A landscape with many valleys, sampled at points; each row gives a point and its height.
From any point a ball takes the steepest step (drop divided by distance) to one of its 2 nearest points. It stops when none of these is lower. Distance is the straight distance between rows; heights are no part of it.
Q_243 height 6.04: [ 13 -10   7 -24 -24  20  13 -21 -38 -17 -10  16  -2  20 -21   4  32  67
  -1  22  22  26  26  40  18  41 -13  46  14]
Q_211 height 3.70: [-55   7 -20   3  19 -39 -11  19   5 -38  13 -18 -17  10  40 -30 -35   2
  16  10   0  25 -11  14 -48  21  23 -13  -5]
Q_290 height 0.83: [-28  38  27 -41 -20 -33 -29  28   7  20  12  -4   6  14  35   1 -17 -22
 -19   4 -24  38 -10  10 -24 -18   3  35  21]
Q_673 height 4.64: [  4 -41  34 -27 -20  36  13  -1 -18  13 -10  38   9  12 -12  68  11  64
 -40   7 -32  12   5  -1  22  48  12  -1 -17]
Q_963 height 6.27: [-19 -33  24 -47 -26  12   6 -14 -42 -13  13   3  -8  24   7   8   1  29
   8  44  -6  25  14  22  25  62  -3  10 -12]
Q_605 height 3.30: [ 37 -46  14  37   6  47   3 -40   0  -2  -9  28   0  -7 -22  36   1  41
  10  -1 -35 -27 -20 -25  17  23   8 -49 -50]
Q_925 height 7.00: [-27  -1  17 -69 -27  -5   1   4  -5  25  12  24 -14  44  20  14   8  11
 -38  29 -17  47   4  14  10  26   9  48  11]
Q_746 height 5.15: [-44 -17  26 -13   5  -8 -49   4  -1 -25   1  -4 -29   5  36   9 -39  -3
   2  12 -50  34 -32 -42 -22  45  25 -45 -37]
Q_117 height 3.48: [-56   5 -42  20  43 -51 -21   4   1 -49  20 -22 -15   4   1 -30 -53  -6
  27  -7 -15   7 -40  30 -56  -7   2   5  -8]
Q_168 height 6.29: [  8  -3 -24 -36 -18  16  -3  15 -26   3   1  -8  -8   0 -13 -38  53  -8
  37  36  30  -5  26  18  36  14 -15  45  11]
Q_765 height 2.86: [  8   1   6  28  -8  12  -7  26  44  35   6  19 -11  -3 -26   0  55 -59
 -62 -60  21 -23  11 -37  18 -44   1 -39  22]
Q_846 height 5.35: [ -2  -3 -35  56  31  -2   9 -10  12 -17 -16 -45  16  -5  20 -47  15  -6
  50  20  37 -28   4  -6  -9 -42   9 -30   2]
Q_153 height 3.23: [ 49  23 -18 -21 -14  17  16   8   9  33 -21   9  13   0 -30 -13  37  10
  12  17  21   2  32  21  33 -36 -14  56  26]
Q_636 height 3.31: [ -7  26  37   0 -12 -25 -38  12  12  11  -4  -1   1  -7  10  49 -35   9
 -48 -29 -40  33  -5  -5 -35  -2   4  13  10]
Q_909 height 3.28: [  6  19  23  12   7 -18 -20  33  38  24  22  11  -2 -10 -22  11  25 -56
 -56 -79  13 -32   8 -39   6 -37 -11 -47  30]
Q_888 height 3.00: [ 17   9 -15 -21 -24  30   6  25  20  70   2  33  -3  -2   8   4  39 -15
 -29   8 -12  -4  24  -6   9 -22   1  28  22]
Q_890 height 6.19: [ 34 -35 -10  22  14 -16  26 -48 -10 -43 -15  -7 -10  -3 -34  11 -23  40
  39  14  -8  -9 -21  14  11  18   9   2 -18]
Q_755 height 1.33: [  4   1   9   3 -31  25   2  36  32  52  23  28 -15  -6 -21  18  51 -35
 -77 -39  -6  -3   4 -35  18  16   9 -26   6]
Q_60 height 4.09: [ 22  16 -16  -9  -6  22   3  32  37  61   5   2  14 -14  -3 -24  28 -49
   9  12   5 -26  22 -17  20 -58  -9  20  12]
Q_409 height 4.02: [-11  14  27  -6  -1  -4  -6  35  24  14  14   7  -3 -14  15   2  -9 -25
 -54 -33   7  -5  -7 -44 -11  18  10 -26  -6]
Q_468 height 5.85: [ 21   0  -3 -43 -39  29  16   8 -25  37  19  28  -7   0 -11 -30  39 -41
  21  38   5  -3  14  16  33   9 -28  27  -4]
Q_868 height 3.43: [ 16 -10  -5  24   4  55  37  -2  -1  43  17   5  35  -7  -3 -16  43 -52
  10  26  30 -54  -3 -19  38 -39 -22 -33 -31]
Q_922 height 5.68: [ 50  20  22 -50 -47  41   6  10 -13  38  24  29  -9   0 -16 -11  22 -50
  11  12  -6  13   1  19  38   7 -37  40 -10]
Q_583 height 2.16: [-21  23 -38  42  60 -42  -4 -12  19 -41   6   5  -7 -12 -23   6 -55  29
   0 -18 -12  16 -21  26 -49 -39  -5  11  -1]
Q_568 height 3.12: [-42  -4 -47  15  19 -57  -8  -2 -11 -67  -5 -22 -22   9  16 -22 -42  12
  45   4  -6  -1 -32  38 -41  10  11  24   5]
Q_422 height 6.02: [-24  -3 -43  61  45  -4  34 -25  16 -45 -25   1 -13 -12   3 -16 -19  53
  -9  -4   8   3 -17 -14 -22  12  24 -35   1]
Q_711 height 2.21: [-39  18 -13  25  35 -32 -17   7  13 -34   8   5  -9 -22   4  -8 -53   4
 -23 -34  -6  13  -6 -27 -53  -2  12 -31   4]
Q_257 height 6.98: [ 59  16   1  48  19 -10  16 -51   8 -10   1  -2  18  -8 -21   5 -12 -12
  49 -25  23 -31  20  24   3 -62 -40  14  17]
Q_632 height 5.59: [-25   4   4  -6   9  -2   5  18  18   8   0   3   1   3  32  -5  -5  16
 -31   6  12   8  -2 -18 -18  28  21 -21  -6]
Q_615 height 5.71: [ 23 -13  20 -16 -33  20  -1 -24 -45 -21   3  -9 -12  -3 -13  -3   8  13
  36  14   3   4   5  39  26  57 -10  33 -16]
Q_478 height 1.05: [-26  -4 -21  23  32 -28  -7   7  11 -48  -2  10 -16 -20  -3  15 -44  -3
 -42 -51 -13  -5 -10 -45 -33  10  21 -61   6]
Q_119 height 3.42: [-24  10   0  -9   3   4  -2  32  24  16   3   1  -4 -14  22 -32  19 -29
 -45 -21  24 -19  -5 -56   1  13  15 -44   8]
Q_452 height 4.78: [ 21   6   8 -38 -22   7   3  19  -1  22  31  -9   8   2   5 -42  18 -59
  46  16  16 -27 -11   9  19 -18 -12   8  -8]
Q_850 height 1.60: [  0  32  25 -32 -16 -29 -24  32  23  33  -1  10   3  12  28  10  -8   3
 -40  -1 -13  29   0   6 -24 -20  -2  46  31]
Q_606 height 6.24: [  1 -23 -19 -28 -29  31  25   6 -51   7  10  25  -1  15 -12 -16  61   0
  18  67  16   1  26   2  33  26 -24  13   7]
Q_62 height 7.37: [ 52  14  17 -16 -26  45  35  -4   3  45  16  26  25  -6 -19   8  23 -46
   8   0   1 -27   2   4  38 -32 -29  16  -9]
Q_591 height 5.43: [-16  20  -5  24  22   3   2   9  21  -2 -11  -5  10 -15  16 -22  -2  -5
 -16 -29  32 -25  10 -34 -16 -16   9 -38   8]
Q_394 height 2.50: [-17  23 -32  45  49 -29  -3 -10  27 -29   4   6 -13 -19 -10   2 -49  24
 -23 -36   0   2  -6  -1 -52 -21   5  -9   3]
Q_130 height 5.18: [-50 -14 -42  36  33  10  25  20  -2 -20 -56 -14   6  -4  26 -30  26  41
 -44 -29  37   4   9 -39   0  -6  37 -51  31]
Q_238 height 5.64: [-14  -8 -29  29  20   9  24 -10  -9  -5 -20 -17  17  13  25 -22  32  48
   6  29  30  -3  10   0   1   0  14 -22   6]
Q_918 height 6.58: [-23 -11  38 -82 -42  10 -13   3 -30  31  29  19 -15  22  17  20   5 -37
 -10  43 -40  37  -7   3  39  45  -2  18 -16]
Q_121 height 2.95: [-11   6  20  12   4 -31 -39  -9   7 -15 -13   2  -7 -14  -3  44 -53  13
 -16 -19 -51  38 -18  -2 -34  -8   9   5  -5]
Q_607 height 0.48: [  4 -15  22   2 -25  27   7  35  17  31  12  31 -14  -2 -18  32  43   4
 -83 -33 -12   1  -3 -22  14  40  17 -24   3]
Q_25 height 4.37: [ 10   3  46   4  -9  15 -12  24  25  15   8  13   1 -11   4  31 -10 -18
 -45 -37 -15 -16  -5 -31  -4  13   2 -26 -19]
Q_395 height 6.63: [ 22  -1 -18 -12  -9   0   5  -9 -25 -24 -16 -22  -3  10  -5 -31  22  22
  46  15  38 -11  22  37   2  18  -3  35   9]
Q_747 height 3.56: [-21   1 -33  35  17  21   5  32  28  24 -36  -7   7  -5   3 -25  35   5
 -43 -18  42 -15  12 -40  14 -32  12 -17  11]
Q_141 height 6.80: [-42  20  43 -47 -26 -20 -29  18   3  23  17   6 -11  25  43  28 -14 -16
 -40  24 -30  41 -12  -5   2  30  17  20   6]
Q_932 height 4.06: [-40  15   8 -16  13 -10  -5  40  10  -5  20   0   4 -17  39 -48 -14 -53
 -23 -20  19 -19 -13 -70 -11  16  18 -63   2]
Q_727 height 6.72: [ 31 -30  19   1 -23  45  28 -23 -39  -2   9  12  31   2 -24  18  15  13
  20  36   1 -18   4  11  40  29 -14 -14 -21]
Q_15 height 6.89: [-49   9  41 -53 -22 -18 -14   3 -10   6   4   9 -16  42  40  37  -5  20
 -45  27 -25  54   0   1  -3  41  27  23   8]
Q_342 height 5.00: [ -6  -1 -43  -4  24 -22  13  17   6  -7 -42 -39  20   6  -4 -20  31  46
  18  33  42  14  44  25   7 -17  21  28  41]
Q_618 height 1.39: [  8 -22  -4   6   6 -33  -3 -36  -3 -42 -24   2 -20   5 -22  22 -48  44
  13  11 -36  35 -22  25  -6  17   8  16 -10]
Q_877 height 4.54: [ 23   9 -29   0   5   2   4  29  26  43  -7 -27  18 -14 -12 -33  27 -44
  35  24  31 -20  33  -8  25 -66  -7  26  20]
Q_427 height 2.35: [-25 -22 -27 -10  -3 -39   7 -32 -36 -58 -14 -17 -32  15  14  -8 -19  32
  36  15   3  12  -8  34 -10  58  11  34   1]
Q_189 height 6.20: [  9  -9  -8 -21 -20  21  25 -11 -32   1  -9  31  12  17 -21   3  38  53
 -17  40  17   6  28  19  30  19 -14  32  22]
Q_774 height 6.33: [ 39 -32  14  10  -1   2   7 -39  -1 -14 -10   1   0  -5 -28  20 -31  24
  25  -3 -27  -2  -2  10  11  11  -3   0 -20]
Q_405 height 2.32: [ -6 -45 -21  16  13 -18  23 -27 -23 -43   0 -20 -19  -2   8  -9 -19  26
  48  27 -15  -5 -22  16  -2  49  14 -20 -16]
Q_781 height 3.92: [ -7  28  51  -3   7 -12 -79  13  -1  25  30  -9  -4 -24   2  28 -44 -54
  -6 -42 -55   7 -24 -36 -29 -28 -14 -29 -34]
Q_566 height 2.17: [ 18  25  14 -43 -34   6  -3  27  24  52   7  24  -7  14  12  19  10  -8
 -44  -2 -26  31   8   5  -6 -18  -4  51  30]
Q_684 height 6.87: [ 53   7 -20  37  10 -10  21 -55  -4 -27 -11 -12   5  -6 -25  -2 -13   7
  41  -3  18 -20   7  30   3 -31 -16  19  11]
Q_554 height 4.88: [ 23  17 -19  18  22  -6   4  14  26  12 -20 -41  30  -6 -10 -28  23 -23
  47   7  43 -29  28  10  14 -71  -5  19  16]
Q_291 height 4.51: [-46 -21  -1  10  17 -33 -17  14  -4 -43  22 -26 -17  -9  28 -26 -46 -33
  48  15 -28   8 -39  -5 -25  29   8 -35 -36]
Q_832 height 1.55: [ 11 -22  31  10 -13  29   4  13  12  17  -7  18   2  -4 -10  50  17  31
 -57 -22 -13   3  -3 -14   6  45  19 -26 -16]
Q_458 height 6.40: [  3 -32  -2 -13 -35  49  41  -3 -45  10   7  48  22   8 -21   9  55  15
 -10  59   6   5  16  -1  39  26 -27   6   8]
Q_231 height 5.81: [-21  -7  18 -31  -6  -5   5  12   3  12  13  10  -1  12  36   8   0  18
 -22  22  -3  22  -4   3  -8  29  17   1  -1]
Q_385 height 4.18: [  7 -24 -30 -12 -10  33  21  14 -34  25  17 -15  16   8  -6 -49  56 -51
  40  56  29 -36   0  -2  40  -3 -12  -9  -7]
Q_50 height 6.79: [  1 -10  -6 -36  -8 -12   3  -2 -27 -24 -15 -15 -10  25   7 -25  24  40
  16  26  27  12  26  38   4  27   6  48  13]
Q_477 height 5.55: [ 36  15  32 -47 -44  22   9  12   8  44  26  18   3  -4  -5  -3  -5 -52
   4   5 -18   5 -11  12  28  -7 -19  28  -9]
Q_481 height 2.59: [ 18   6  23   9  -2  48  23  -2  14  50  31   8  23 -18  -4   3  23 -62
   7   4  10 -56 -11 -31  34 -20 -20 -39 -37]
Q_745 height 6.05: [-32 -14  17 -49 -12 -16   5  -6 -18 -22   6  -6 -14  34  31  -1  -5  12
   0  29   2  26   4  27   2  41  13  15  -6]
Q_249 height 5.62: [-49  -7 -40  45  34   8  31   1 -12 -31 -41 -16  -3  -7  30 -43   2  34
 -17 -13  32   0   2 -43 -13   9  36 -58  16]
Q_410 height 3.02: [ 46  30  26 -30 -36  11  -1  -9  -8   3 -21  10   0  11 -15   6   4  35
 -14 -13   5  37  16  49  11  -6 -17  67  20]
Q_510 height 1.74: [-13 -45 -13   2  19 -40   0 -34 -11 -60 -30  -5 -25  16 -17  23 -46  48
  24  29 -33  31 -43  26  -2  35  23   8 -15]
Q_876 height 5.30: [ -1  13   1   7  11   5  10   5  27  17 -12   2  17   2   9  -1   9  28
 -17   1  14  -8   3  -5  -6  -3   5  -1   7]
Q_561 height 4.48: [ 19  -3 -13 -34 -15  13   2  25 -23  20  20 -22   6   6   6 -50  42 -61
  56  35  36 -37  -2   4  33   5 -12  22  -7]
Q_366 height 1.82: [-49  48  22 -26  -7 -48 -46  38  -3  10  21 -14   1   6  40  -8 -28 -39
 -17  -1 -21  40 -14   0 -42 -12   6   6   1]
Q_412 height 2.00: [ 22 -19   9   0 -15 -12   6 -39  -7 -14 -26   5   3   7  -8  36 -37  52
  -8  -4 -26  31   3  27  -4  23  17  20  -1]
Q_353 height 4.85: [-35 -23  13   5  18 -14 -44   8  -2 -28  13  -4 -30  -8  24 -16 -48 -21
  34  16 -48  19 -56 -33 -16  34  15 -49 -52]
Q_370 height 5.54: [ 20 -19   7   4 -26   5  -9 -34 -41 -40  -2 -25 -18  -2  -8 -15 -11  -3
  61   3   9 -20  -9  29  12  54 -10  40 -34]
Q_760 height 7.26: [ 45  18  17  12  -4  44  24  -6  23  51  10  18  32  -4  -9   7  30 -53
  10 -10   8 -52   6  -7  36 -53 -33   4  -3]
Q_671 height 5.24: [ -5  -6 -42   2  18  -3  21  23  13  19 -38  -9  16  12  -2  -5  30  50
 -11  31  29   9  33   9  12 -26  21  29  27]
Q_331 height 2.31: [ 26  48  16   1  18 -17 -22   2  15  22  23  -2  22 -19   0  18 -26 -16
   6 -59  -6  -2  13  25 -37 -92 -44  28  19]
Q_426 height 4.33: [-16  15 -31  24  26   4  -2  40  48  32 -29 -19  11 -10  -4 -22  26 -10
 -24  -9  40 -19  28 -36   5 -53   6   1  18]
Q_293 height 3.88: [ 17 -16  -9   2 -11  47  32  -2 -22  36  27   2  22  -4  -6 -31  43 -48
  33  45  27 -41  -7 -10  37 -20 -14 -22 -22]
Q_831 height 2.61: [-61  38  19 -13   4 -40 -50  27   0 -11  14  -9  -5   1  40   8 -42 -26
 -36   2 -20  43 -12 -24 -47  24  21 -12 -12]
Q_901 height 2.56: [-10  10   9  23  19 -23 -45   6  12 -25 -11  10 -21 -13 -13  47 -47   8
 -42 -40 -50  22 -20 -29 -37  -2   4 -17 -15]
Q_85 height 3.52: [ -3  43  36  19  -8 -30 -63  18   1   7  -4  -2  -9  -7 -20  67 -29   9
 -63 -59 -60  35  -8 -19 -39 -15  -4   6   5]
Q_441 height 7.14: [ 52  28  20   4   3  18   5  -3  20  30  19  -2  34  -9 -12  -8  13 -49
  40 -11  24 -39   7  12  28 -69 -33  18   7]
Q_586 height 1.79: [-25   3 -19  25  32 -47 -23  16  10 -44  -4   9 -24  -9 -18  21 -45   7
 -69 -69 -23  11  -3 -34 -46   3  24 -43  20]
Q_951 height 4.89: [-20  29 -15  16  28  -8 -16  36  38  16 -14 -12  14 -10  16 -30  11  -9
  -3 -10  35 -16  14 -29 -20 -36   6  -9  18]
Q_991 height 4.49: [-26   4 -30  30  16   4  13  30  23  -7 -40  -7  -2   3  10 -20  29  16
 -54 -43  39 -10  14 -41  -1  -6  24 -39  31]
Q_278 height 4.84: [-23 -13 -21  23  18 -32   3  -7   4 -38  22 -24 -24  -9  19 -34 -40 -14
  50  10 -11  -4 -38  12 -29  15   8 -21 -17]
Q_786 height 6.97: [-19  -5  -8 -55 -17  -5  -1   9 -31 -11 -11   8 -24  34   6 -18  32  36
   1  30  16  39  33  32  15  30  -4  63  23]
Q_466 height 5.47: [-15  -2 -38  30  31   8  17  10   6   2 -45 -24  18   5  15 -19  30  58
  -3  24  45   8  21 -10   1 -22  20  -4  16]
Q_819 height 5.83: [ -5 -20  -8  23   7  24  31 -24 -13   9 -16  -4  24   3   9   3  18  58
  -5  17  17  -5   5   2   6  17  16 -22   5]
Q_399 height 2.19: [ -5   4  -1  28  28 -43 -43  12   9 -26  -5  15 -34 -14 -35  51 -38   4
 -59 -79 -34  14  -6 -31 -36 -15   5 -36   7]
Q_672 height 4.12: [-31   2  -1  -6   3 -25  -6   3   8 -16   6 -12   1  12  30 -11 -28   7
   8   6   0  24 -10  21 -40  12  14  -5   6]
Q_940 height 2.52: [ 12 -35  14  25  -6  32   5 -16   5   3 -10  18  14  -6  -9  44   2  47
 -21 -11 -18 -13  -3 -20  11  37  11 -35 -27]
Q_75 height 5.12: [ 26  21  34 -17 -18  10   4  11  14  24  46  -7  19  -8   2 -18  -8 -66
  42  -1   1 -33 -10   1  14 -22 -16  -7 -17]
Q_297 height 2.84: [ 64  38   9 -25 -30  27  10   4  23  35  -7  10  11  -4 -25   0  26 -18
   8 -13  15  -8  19  15  30 -61 -32  54  25]
Q_484 height 4.28: [ -4 -48  26 -25 -18  40  12  -4 -21   3   7  26  11   9  -2  44   5  37
 -16  36 -32   9   2   1  25  54   2 -25 -24]
Q_619 height 5.13: [-11 -15  -9  10   8 -39 -13 -14  -5 -43  17 -27 -11  -8  -6 -13 -48 -32
  70   4 -22 -17 -40  24 -16   3  -9   6 -23]
Q_562 height 6.86: [ 27 -24  14 -26 -35  46  20 -10 -54  -3  17  11  11  -5 -28  -6  29 -15
  30  47  14 -15   0  13  37  44 -28  -1 -29]
Q_185 height 7.47: [ 52  -1  18  -3 -27  55  38 -12  -4  43   3  32  28 -13 -34  40  27 -11
 -12 -10  -5 -27   4   2  33 -12 -26   6 -17]
Q_440 height 3.49: [  5   9  27  34  11  42   5  -1  28  28  13  -3  20 -23   0  -6  20 -73
  -2 -24  28 -66  -9 -43  32 -22 -20 -51 -21]
Q_218 height 6.10: [ 12 -31 -32  50  35 -19  37 -42  -2 -42  -6 -22  -6  -6 -21  -3 -25  23
  48  18   7 -22 -34   6  -1   7   0 -16 -11]
Q_537 height 6.03: [ 13 -20 -16   8 -10  22  36 -24 -29  -3 -16   6  25  18 -17   1  35  63
  -7  27  29  -6  20  18  22   8   2   2  19]
Q_750 height 5.88: [  6 -19   8  -8 -25  15   3 -32 -49 -38  -5  -7 -20   9 -14   9   8  57
  25  26  13  22  17  44  22  64 -16  47  -4]
Q_463 height 6.00: [-14 -17 -52  62  45 -16  37 -35   0 -49  -8 -30  -9  -5   2 -36  -8  15
  44  24  18 -17 -26   3 -17  -1  12 -28  -4]
Q_491 height 3.82: [ 52 -46  27  20  11  27 -12 -50   5  -7  -6  34  -8   0 -16  33 -16  18
  38   1 -52 -30 -39 -24  18   3 -14 -38 -50]
Q_585 height 2.14: [  9  35   3  16  37 -31 -21 -15  14  10  20  -4   7 -25 -10  15 -42 -14
  15 -51 -19  -3   5  23 -46 -75 -28   9   4]
Q_377 height 7.15: [-19  -1  20 -63 -41   9  -7  -8 -29  -1   1  15 -31  42   0  -6  22  14
  -9  32   5  49  21  34  23  48 -17  62   8]
Q_236 height 3.86: [ -8  18  19  18  27  -8 -20  17  26   6  23  -4  12 -28  -1  -9  -7 -75
 -25 -76  26 -50   5 -49 -10 -36 -14 -63  12]
Q_642 height 3.55: [  1  19  34   8  26 -24 -28  23  21  11  39   6   3 -22 -11  14  -7 -72
 -46 -88  -1 -36   6 -52 -14 -31 -14 -73  16]
Q_767 height 2.58: [ 36  14 -15 -42 -45  24   9  20  13  63  -9  46  -5   3   3  16  35  -6
 -41  -3 -26  23  28  11   8 -17  -7  53  32]
Q_482 height 3.75: [  7  34  54   4   9 -13 -61  14   9  18  27  -9  -6 -24 -12  45 -32 -44
 -30 -69 -33   1  -4 -28 -29 -38 -28 -19 -14]
Q_416 height 5.14: [ 23  -9 -29  42  30   1  14  -6   2  -4 -20 -49  26   3   0 -30  16  -5
  51  21  46 -34  16   9   3 -63   4  -9  10]
Q_980 height 4.14: [  1  13  31  38  21  18  -9   0  27   4  25   1  13 -35   9  -6  -7 -69
   4 -46  25 -59  -3 -45  16 -20 -16 -60 -10]
Q_38 height 2.62: [ 51  34   1 -17 -14   9   0  20  38  49  -2  18  12  -3 -14  15  20 -15
  -5 -29  -1  -4  20   5   9 -70 -30  59  36]
Q_146 height 7.07: [ 58  32  18  21  11   1  -3 -23  13   4  14  -5  29  -9 -12  -1   3 -36
  52 -32  20 -37  20  21  11 -79 -40  17  16]
Q_533 height 5.66: [-21 -11 -42  68  40  19  29  -9   0 -26 -30 -39   7   1  28 -47  11  12
  19  12  43 -13   5 -25  -8 -24  20 -45  -2]
Q_483 height 7.10: [-10   8  32 -67 -47   8  -5 -11 -22   9   5  17 -16  29   1  19   4   3
 -26  24 -21  54  10  32  30  38  -1  51   7]
Q_406 height 2.20: [  8 -10  -3  17 -25  36  13  24  34  52   8  28 -16  -7 -35  -2  59 -58
 -69 -47  15 -12   7 -31  31 -16   8 -48   6]
Q_640 height 6.42: [-26 -27  28 -70 -36  16   3   0 -39   5  28  17 -11  25  11   1  11 -10
   4  41  -9  21   6  16  31  57  -5  10 -16]
Q_917 height 6.12: [-12  -9 -48  49  38 -21  36 -34   7 -40 -32  -3  -7   3  -2  -1 -24  72
  -2  12   7  16 -12   7 -28  10  17  -2   3]
Q_295 height 5.90: [-28 -12 -47  73  48   2  37 -29   4 -39 -21 -27 -12  -9  14 -41 -11  28
  20   7  24  -8 -16 -21 -10  10  20 -50 -12]
Q_701 height 3.24: [-10 -38  25 -32 -12   6 -20 -21 -24 -13  -4   4  -9  20  21  32 -21  30
   3  30 -43  29  -5   7  14  44  23 -12 -22]
Q_992 height 6.68: [-22  17  49 -72 -41  -3 -20   6  -9  33  25  15 -15  24  25  33  -3 -41
 -28  32 -46  48 -12  -5  27  27  10  29  -2]
Q_289 height 2.60: [ 30   5  21 -17 -24   5   7 -19 -13  -6 -17  11   6  10 -11  19 -10  39
  -3  -8  -3  26  11  43   6  19  -3  36  15]
Q_27 height 3.78: [-56  19 -27   1  17 -65 -40  -2 -19 -41  21 -34  -6  -4 -11 -10 -52 -32
  42 -11 -32  17 -44  35 -42  -3   3  23  -7]
Q_123 height 4.52: [-12   9 -15 -15   4 -35   0   9   2 -22 -15 -19   0  11  20 -27  -5  23
  24  10  11  15  10  36 -30  -6  16  20  20]
Q_849 height 1.83: [ -6  27 -21  30  45 -37 -16 -16  17 -17  22  -4   2 -19 -24  -6 -52   3
  14 -27 -16  -1  -8  27 -48 -57 -15  13   6]
Q_810 height 4.11: [-55   1  -5  -3   5 -49 -42   8  -9 -29  25 -33 -11  -6  11 -14 -51 -47
  46   0 -40   9 -37  15 -42  12   6 -11 -21]
Q_910 height 5.89: [-29  15 -30  37  25   2   6   1  12 -28 -25 -10   5 -12  24 -27  -2  17
 -17 -20  28  -9  -1 -33 -23  -5  20 -49   4]
Q_442 height 3.79: [ 16 -51  35 -33 -24  38 -23 -25 -34   0  -8  31   0  19   3  39  -6  34
   3  24 -59  11 -17   1  15  46  15 -26 -39]
Q_569 height 6.06: [  8 -16 -33 -35 -22  25  10  16 -25  31  11  18  -3   6 -10 -31  59 -20
  19  56  13  -4  33   6  35  -2 -14  24  12]
Q_229 height 2.43: [ 43  47  24  -7   1  -5 -11   9  31  31   6   9  21 -13  -2  23  -2  -5
  -3 -45  -2  -6  10  14 -14 -82 -37  43  32]
Q_375 height 3.54: [  4   6 -21 -19  -7  19   9  29  21  56   3  13   1  -9   7 -21  39 -20
 -16  23   8 -19  19 -15  17 -26  -2  16   2]
Q_208 height 2.63: [-11 -19  17 -25 -11 -12 -20 -29 -11 -18 -18  10 -11  21  14  48 -34  44
 -14  19 -39  48  -3  24  -2  38  21  16   2]
Q_273 height 5.37: [ 19 -20 -10   7 -13 -22  -6 -30 -28 -43   3 -23 -18  -7 -14 -16 -33 -22
  67  -8   1 -21 -28  26   4  26 -11  23 -23]
Q_376 height 2.02: [-16 -46 -25   8  12 -28  24 -37 -31 -59 -10 -15 -32   9   3   3 -22  56
  29  32 -19  12 -19  24  -2  55  16   5 -13]
Q_128 height 3.64: [ -2  40  36  12   9 -34 -71  16  -8   9   4  -6 -22 -20 -22  58 -28 -21
 -45 -77 -61  15 -12 -31 -35 -29 -12 -25  -8]
Q_934 height 3.14: [-77  25  -9  -2  12 -40 -38  25  -1 -25  18 -15 -17   7  41 -14 -51 -14
 -14   2 -16  46 -10  -9 -55  22  20 -20  -3]
Q_335 height 2.85: [ -2 -34  -3  21  12  -1  18 -18  -2 -21  15 -17  -5 -11   8 -11 -23   8
  42  17 -15  -8 -18  -4  -4  36  13 -44 -27]
Q_899 height 6.48: [ 21   5 -24 -10  -7  12  -5  12 -33 -10 -18 -31  -3   4 -20 -28  51  15
  49  28  50 -15  18  22  21  13 -11  62  11]
Q_267 height 5.01: [  3   8  10  33   2   1   3  -2  27   7 -12   7   5 -16   1  31   0  29
 -38 -36   8 -13  10 -11 -25   2   5 -14   3]
Q_997 height 6.73: [ 35   4  -6  21  -3  11  23 -38  -3  -4  -7  -9  21   7 -10  -6   2  21
  26   6  20 -24  13  24   4 -16   0  -1   7]
Q_367 height 4.69: [ 10  -3  24  30   7  10  -7   1  29   3  -1   8   5 -12 -13  33  -8  -7
 -34 -49  -5 -22  -1 -36 -11   5   7 -38  -8]
Q_743 height 6.53: [ 40 -12  14  26   0  19  19 -39   8   6  -1   3  21  -6 -15  26 -15  18
  14  -3  -4 -24   7   6  -1  -4  -2  -7 -16]
Q_688 height 2.73: [-30  -3 -32  -8  -5 -46  -9 -19 -22 -61 -18 -23 -25  10  15 -11 -35   3
  43   1   0   6 -20  39 -23  30   8  43   0]
Q_501 height 6.56: [ 12 -34  -1  10 -26  52  42 -16 -41  16   5  34  43   6 -29  17  45  19
  -7  39  17 -13   6  -3  41  11 -22 -10 -13]
Q_191 height 6.21: [  7 -15 -42  30  19 -17  28 -29   1 -39 -16 -15  -4   3   8 -12 -14  53
  19  19   9   3   0  26 -27  15  19   1  12]
Q_639 height 2.48: [-24   5 -18   7  10  13   1  36  33  34 -12   7  -7 -15  16 -29  42  -5
 -48  -5  24 -15   9 -41   8  -5  16 -13  14]
Q_459 height 3.38: [ 51  23  -4 -20 -21  11  13  -2  -4  18 -33   9  10   8 -32  -2  23  42
   3   4  22  17  36  34  20 -15 -14  67  28]
Q_678 height 5.38: [ 25  12  38 -28 -21  14   4  16  20  46  29   7  21  -5   7   1  -2 -49
  10  -1  -9 -15  -9  -1  13 -25 -16   5  -7]
Q_829 height 4.79: [ -4   7 -41   2  19 -34  10   7   1 -29 -37 -31  -1  13   7 -17  12  48
  29  17  33  16  29  36 -25 -12  24  26  37]

Call two points neighbours if one is among the 2 nearest of the other. Go from one point of each pair to the other, from neighbour to neighbour, staying as low as possible. Name the highest point that can't be avoided.
Q_639 and Q_290 | Q_377
Q_607 and Q_849 | Q_673
Q_376 and Q_478 | Q_459
Q_849 and Q_478 | Q_394
Q_481 and Q_607 | Q_980

For each start below, name the point where the ball stops.
Q_846 | Q_290
Q_482 | Q_478
Q_781 | Q_478
Q_745 | Q_639
